Points on a hilly landscape, in no order, each with its height.
A climber steps from a point to the highest of its 3 nearest points, and stops where none of them is higher. Distance is the straight distance between rows; heights are no part of it.
<361>: [-30  -5 -49 -12  12 -13   3 -18   1 -18 -23  21]  height 8.05
<257>: [  1 -13 -19 -14   9  -2 -14  -3  -2  -4   9 -22]  height 5.32
<161>: [ 25   3  22   5 -12   8  -7  -3  11  23  22 -26]  height 8.04
<435>: [ 18 -10 -11 -15   0   2 -12 -18  12  13  30 -39]  height 5.64
<345>: [ 27  12  40  12 -31  19   6   4  21  31  14 -17]  height 4.76
<230>: [-13  -8 -24  -7  13  -8  -6  -3 -11 -16  -8   3]  height 4.10
<358>: [ -2   4  10  10  11  -3   5  12 -21 -12 -15  25]  height 5.15
<200>: [ -4 -11 -15  -7  12  -5 -10  -1 -10  -7   1  -9]  height 4.05
<484>: [  5 -11  -3  -1  12  -3 -10   2  -8   1   5 -13]  height 2.04
<554>: [-23   4 -38   7  16 -23  17 -18  -7 -20 -22  36]  height 3.24
<8>: [-21 -15 -40 -36   5  -5 -19 -13  10 -11  -1 -23]  height 4.77
<148>: [-41  -4 -50 -22   6 -12  -3 -23  13 -18 -20  15]  height 7.91
<516>: [  6 -12 -15 -15   6  -1 -13  -9   2   4  18 -34]  height 7.38
<372>: [-20 -14 -32 -18  11 -10  -7 -10  -4 -15 -10  -1]  height 4.24
<43>: [-42   8 -55   5   7 -26  32 -25  18 -21 -21  39]  height 0.20
<19>: [-28 -13 -43 -28   8  -8 -12 -18   7 -17 -12  -6]  height 4.41
<355>: [-36   1 -53  -3   8 -22  17 -22   7 -21 -23  34]  height 1.54
<486>: [ -1  -7  -4   0  11  -5  -4   3 -17  -7  -6   3]  height 2.76
<382>: [ -9   9   4  16  14 -10  12   6 -24 -20 -20  41]  height 4.93
<24>: [ -6 -12 -28 -28   6  -4 -19 -12   5  -1  11 -30]  height 5.42
<536>: [  3   6  34  13  -4  10   7  28 -10   1  -3  12]  height 7.89
<67>: [-18   1 -32  -1  17 -19   9 -11 -13 -22 -21  28]  height 4.03
<88>: [ -2  14  36  15  -8  14  22  42 -10 -15 -20  43]  height 7.62
<172>: [-16  12 -20  16  16 -22  20 -11 -16 -23 -23  45]  height 2.65
<275>: [-27  -8 -44 -18  11 -14  -7 -14   0 -18 -16   6]  height 4.55
<135>: [ 9  3 23 12  0  7 -3 15 -6 11  5 -6]  height 2.88
<397>: [ 37  13  35   6 -42  24   0 -26  31  43  17 -18]  height 4.82
<414>: [ 34   2  19   6 -18  10  -8 -23  20  34  30 -33]  height 5.65
<578>: [ 14   0  27  10  -6   9  -3   9  -3  12  12 -12]  height 3.93
<385>: [ 14   9  37  12 -14  12   4  21   0  12   4  -4]  height 6.06
<317>: [  1   7  25  14   4   3   6  23 -16  -8 -11  28]  height 6.05
<443>: [ 33   7  31   9 -25  15  -2 -12  22  36  21 -25]  height 8.15
<470>: [-14  -5 -23   1  17 -12   1  -5 -14 -17 -14  17]  height 4.42
<136>: [ 12  -6   9   3   2   2  -8   2  -6  11  14 -19]  height 7.25
<569>: [-16 -14 -37 -47   2  -4 -23 -18  21  -3  13 -38]  height 4.09
<188>: [ 30  -3   6  -3  -7   8 -13 -20  13  26  32 -36]  height 5.94
<261>: [ 25  -3  13   2 -11   5  -8 -12  11  24  28 -33]  height 6.53
<586>: [ -5  14  22  17   6   1  17  26 -23 -18 -18  45]  height 5.31
<66>: [-14   2 -13   9  15 -10   6  -1 -18 -19 -20  29]  height 4.69
<219>: [  1   6  20  12   7  -1   2  19 -18  -6  -7  17]  height 5.00
<351>: [ 10 -12 -24 -30   2  -1 -19 -22  15   9  28 -44]  height 5.23
<314>: [  3  10  44  14 -18  17  13  37   1   1  -5  11]  height 6.71
<562>: [ 19  10  38  12 -18  15   6  19   9  19   7 -11]  height 5.85
<496>: [  2  12  43  14 -14  16  19  46   1  -6 -10  25]  height 5.47
<560>: [ 17  -3  18   5  -4   7  -8   1   3  17  18 -23]  height 5.93
<340>: [ -4  -3   3   7  14  -5  -3   7 -17 -10  -8  12]  height 3.98
<548>: [  9   9  45  14 -19  20  11  33   5  10  -1   4]  height 7.00
<114>: [ 26  10  35  12 -26  16   1  -6  22  32  17 -20]  height 5.89
<120>: [ 7  4 31 11 -3  9  3 24 -7  6  1  3]  height 6.03

Call two points neighbours if one is among the 3 nearest of the other. Go from one point of each pair to the other, from neighbour to neighbour, staying as high as possible. Name the lowest point that can't be avoided.
<443> / <361> | <19>
<136> / <516> | <435>
<548> / <88> | <317>
<136> / <443> | <560>
<548> / <136> | <345>
<536> / <548> | <314>

Two climbers start at each pair of points below. Name the first point that both come to, or write -.
<470> / <554> | <66>
<486> / <135> | -
<67> / <230> | <66>
<569> / <19> | <24>
